Each row is a point on a tangle of strands that fork and nearly touch. The rows are in no order.
Two points are linked if the straight distance between their rows is under 44.3. Some points are linked to none.
z624: [  0   2  -5   4  -2  10 -22  -8  19   3   3  -1  18 -11  17  -4  -7   1
   3   5   7 -13  17 -10 -10 -11]
z911: [  3 -16  -3   6  -4   0   0  -2 -20  12  -9 -14 -20  21   6  -1   0   5
  17  -8 -12   3   8   4   4   1]
z760: [  4   1  -1  -1 -13   5   9  -7 -19  -4   5   3  -9 -16 -13 -19  12   0
   2 -12 -14  10  -7  -6   0  -7]
z218: [ -4  -7  13  -2  16  -1   0  13  13   5  -7  10  10  11  -5  28   1 -11
   1   7  -6 -14   5  -3   4 -13]
z686: [ -5   2  -5   3  -9  13  20   4 -17   8   0 -11  -8   8 -18   0   4  13
   5 -27 -10  -4 -32  -4   3   4]
z175: [ -6   2   7   3   3  13  13   3 -30   0   5  -2  -5 -10 -21  -9   4  -9
   1 -21 -12  -9  -7   1  -6  -7]
z782: [ -2  -8  14  14  10  22   7   8   3  -1  -5  12  -6  13   8  -7  -3   1
 -16  15  -4  -2  18  -8   3 -14]
z368: [ -8 -16  14  16   7  12 -12   7   2  -9   0  -2   4  19   1   5  -2  17
   0   2   4  -4  -8 -19  -4   2]
z214: [  2   0  18   6  -2   9  -2   4  14   0   5  25   8  -6  13   9   2  -9
  -5   8  -3  -4   3 -20  -2 -21]
z751: [  4  11 -15 -17  -4 -22  -4   3  -8  10   0 -13 -14   3   1   3   6   5
   3 -10  18  13 -16  24  11  23]
z148: [ -2  10 -20 -15  -6  -5  -5  -9  -1  10   6 -14  -6  -4  -3  -2  11 -12
   9  -5  -3   4   0   8  -2   7]
z976: [-14   8  -2  -7  -4  -2  11  -7   2   4   9  10  -5 -16 -13  -5  19 -19
   2  -4 -17 -10   0  -1  -7 -13]
z812: [-11  -7   9   5  12  13 -19   4  -9  -4   6 -18   9  21  -3   9  -6   0
  11   1   1  -9   3 -10 -10   8]
z453: [ 10  -3   0  -6   5  -6  11  -1   3  -8 -12   8  -8  -8 -23  -5   6   4
 -22   8   0  27 -21   7  16   1]
z63: [ 14  -4  13 -13  -8 -17   2   5  18  -7   3  24   0 -14  12  10  10  -2
 -12   6  -1  16  -9  -3   1  -8]
z555: [ -5  -2   2   4  -6   1 -27  -8  14   7  -1  -2   8   3  18  18  -1   1
  13  -2  -1 -10   7  -8 -10 -12]
z4: [ -9   9   0  -8   0  -7 -21  -4  19   6   4  -1  14   2   2  23  10  -7
  13  -3   8  -5  -4  -1 -14  -6]
z21: [  7   7  -4   2  -8   3   1   3 -21   7   3 -16  -2   2 -10   7  -6  17
  15 -23   4   4 -30  -2  -1  12]
z519: [ 17   5   1  -2   9  -1  12  12  15  -5 -11   5   6  16  -7 -15  -3  -4
 -12  22  -1   9  15  -1  16  23]
z131: [ 11  -1 -10  -5  -3 -20  -1  -1 -15   6 -12 -11 -17   7   1 -11  -2   7
   3  -4  -4  14  -1  19  14  17]
z562: [-10  -4  19  22   7  28  -3   0   1 -14   6 -19   2   3  12 -22  -9  11
  -6   9  10  -1  21  -5 -14  -2]
z808: [ 17   3   8   8 -12 -14  -1   3  16  -1  -1  21  -6 -10  14 -24   1   2
 -17  13   0  10   4   3   7   4]
z114: [ -5 -21   8  18   3  15  11   5 -21  -9 -10   2 -15   3 -11  -6   1  13
 -10  -7 -10  -1 -11  -8   7 -20]
z875: [ -2 -15  -5   6  -8   6  23  -1 -16  -1 -12  -4 -11   1 -19  -2   5   7
  -4 -19  -9   3 -24  -7  11 -13]
z95: [  8  -4   8   4  11  11   9   2  -5  -5  -6  11   2   0  -5  -9  -5  -4
  -8  10 -12   0   4  -3   2  -9]
z912: [  2   1 -11  -1  -5  20 -10  -4   3  -5   8  -8   1 -29   7 -29 -11   3
  -5   0  -3   5  22  -8   5 -13]
z926: [-13   4   5 -10   2  -2  -8   3   8  11   4  -1   4  12  -8  28  15   8
  12  -9   9   4 -25  -2  -7  -3]
z990: [  9  -1   1   1 -17   0 -24  -4  16   2   4   7  10 -23  27  -8 -13   3
  -7   4   8   4   5  -6   1 -11]
z238: [  6   7 -23 -16  -2  -6  -3  -4 -11   5   2 -20 -13   3  -2  -9  -1  -6
  13   5  -3  14  10  13  13  19]
z115: [-15  -4  17  20  13  20   5   8  -1 -16  14  -8  14  13  12  -4 -19   2
  -2  18   7 -15  23  -3  -7   4]
z266: [  9 -10   8  -4   8 -18   0  -3  -9   4 -15   8   1  -2  -7   4  -7   5
 -14  -2  -3  -2 -15  14  -2   1]
z666: [ -6  -9  -7   4 -13  -5   3  -6  -1  13  -2  -4 -16  14   0  -4  14  12
  11  -7  -8   6  -7  -2   4   4]
z476: [ -7   6   2   3  -2   5  -3   0 -17  11   4 -10   5   1  -7   3   4  -5
   6 -22  -1 -19  -5   8 -13  -2]
z217: [ -2  12 -20  -3   4  18 -10 -10   1  -5  10  -3  18  -3   4   9 -27 -10
  14  13   0   5  20  -4   7   9]
z800: [  2  -3   7  -6   0 -16   1   0 -12  13  -9   0   1   6  -3  16  -6  13
  -5 -22   6  -4 -24  24  -5   2]
z294: [-11   8   0  -7 -14  -5   8  -2  -3   5   9  11  -4 -16 -12  -4  24  -3
  -2 -15  -8   6 -17  -4  -8  -9]
z855: [ -5   6   0  -2   0 -15   0  -4 -12  18 -10  -7   4  11   1  12  -2   0
   7 -13  -1 -19  -5  23  -9   2]
z887: [  5  12 -12   1   8  -2  -4  -2  -7 -13   4  -5  16   1  -4  -3 -24  -5
   5  13   1   4  15   4   5  21]
z848: [-14   1   0  10  13  14  -1  -3   4 -17  12  -8  18   6  -5 -13  -4  -7
   4   7   4 -22  16  -6 -11   8]
z448: [ -2   4  20  -2  11   2  -8   9  15  -2   4  18  14  -3  -8  16  11 -11
  -3   4  -1 -14  -2 -19  -8 -10]
z966: [-15   1 -21   3   2  18  -7  -5   6  -6   7 -20  16   6   0  -4 -14  -6
  11   7   1 -14  26  -5   1   9]
z324: [ -8 -15  19  16   9   6   4   5 -30  -7  -3 -11  -7   6   4   3  -9   7
   5 -10  -2 -19  11   6 -13 -11]
z691: [-12  -6   3   8  17   1  17   8  -7  -1  -7   8   4   0  -8   1  -7 -16
  -9   5 -11 -19  13   3   2  -9]
z594: [ 11   2  -1 -21  -3 -28  -7   4  15  -5   6  14  -6 -14  12  11   8  -1
  -5   5  16  16  -6  10  -5  -1]
z929: [ 15  15  -7  -4   3  -8  16   1  21  -5  -5  15   8  -6   3  -1  -1 -15
  -3  23   6   5  19   0  12  16]
z193: [ 12   9  -3 -13  12  -6   9   6  17   2  -5   1  -2  10 -19  -8  10  -3
 -14  15  10  16  -7   2  10  25]
z299: [  5 -15  12  17  -4  -1  -1  -3 -27  -1  -4  -1  -7 -13   6   0  -3   8
  11 -22  -4 -13  -6   1 -10 -20]
z107: [ -7  -2  -3 -10   3  -3   7   2  -1   4  -4   1  -2   8 -14  26   5  12
  -2  -8   8  12 -39  -4   3 -10]
z155: [  3   2   2  16  -4  24  -8  -4  -5  -8   4 -16 -10 -13  18 -30 -15  16
 -10   4   9   3  20  -3   0  -9]
z617: [  4   9  -5  -8  16  -5 -20   0  -5  -4   4 -14  17   7  -5   6 -12  -2
   5   9   7   6  -1   3  -3  24]
z447: [  0   6 -11  14  -8  -3   9  -4  16 -12  -1  10  13  -6  11  -9 -17  -8
  -3  12   9 -17  30   5   0  11]
z165: [  1  -4   5   0   3  -3  20   6  14   3 -10  20   3   9   0  13   3 -19
  -8  14  -9 -19  18   3   4 -12]
z349: [  6   6 -12 -27   0 -23  -9  -3   2  -2   8  -6 -13  -6  11   6   4  -6
   4   1  21  19  -7  21   5   9]
z595: [  6  12  -5  -9   8  -1 -18  -1 -16   6   4 -20   5   4  -6   9  -5  14
  11  -9  11  11 -18   4  -3  21]
z554: [ -8  -9  16  18  -1  20  -2   6   3  -6   0  10 -10  11  14  -3   1  16
  -3   6  -2   2   3 -21  -2 -15]
z786: [  4   8  -6 -20   8   0   9   1  -3  -1   3   0 -11   0 -21  -4   8  -1
  -5   4   1  30 -12   3   9  10]
z196: [ 19  -8  10   0  -2  -9   9   5  18  -2 -12  17  -2  -3  -2  -5   9   3
 -25   9   0  12  -9  -3  11   3]
z443: [  0  -8  -4   6   6  13 -12  -3 -20   0  -4 -20  -3  14   7  -3 -11   5
  12   0  -3  -4  13   1  -4  10]
z780: [ 12  -2  14  11  -5 -11 -15  -1   6  -2  -5  17   3  -9  23  -8 -13   8
 -10   1   2   4   2  -1  -1  -5]
z322: [  2   6 -13 -20 -18 -10   0  -5  27   3   8   6  -1 -14  20   6   6 -19
  -1   9  -5   4  16   3   6 -11]
z187: [ -1  -5 -12  -2 -13 -15   8   1  20   7  -2   2 -16  13   5  -4  20  10
   3   6  -4  16 -11 -11  10  10]
z536: [ -3  11  -6   0   5 -10 -11  -7  -2  -5   4  -1  13 -20  -7 -13  -3  -7
  -5  -2   6 -12  -1   3  -7   8]
z544: [  0  -7  -6 -12  -7 -20  12  -1  14   3  -6   7 -11   5  -3  10  16  11
  -7  -3   7  16 -27   0   6  -1]
z78: [ -4 -17   6  18 -10  13  11  -2 -21  -4  -2  -3 -22  -3   8  -4   7  14
  10 -14  -7  -1   0  -9  -3 -19]
z83: [ -6   4  -2 -13  -6 -14   7  -5  12   6   6  12  -5  -9   6  12  16 -22
   7   4 -11  -4   6   2  -5 -14]
z229: [-13  12 -19 -10  -7   3  -9 -12  -3  15   9 -20   7  -6  -5   2   6 -11
  13 -19  -2 -18   0   7  -9  -5]
z74: [  5   7  -3   5  -4  -3  24   3  17 -10  -2  21  21  -2  -4   5 -10 -12
  -1  17   8 -14  20  -2   4  17]

A fork is a point with three links, a tip a point with one. Leave the first point through the second and follow the links. Name the first fork or tip that comes.
z562; z115 | z324
z666; z911 | z214
z443; z911 | z196
z324; z299 | z912

A fork is a point with three links. Follow the links from the first point to the second and name the forks in between, in order.
z148; z95 | z196
z786; z322 | z196 z476
z266; z624 | z476 z196
z594; z976 | z476
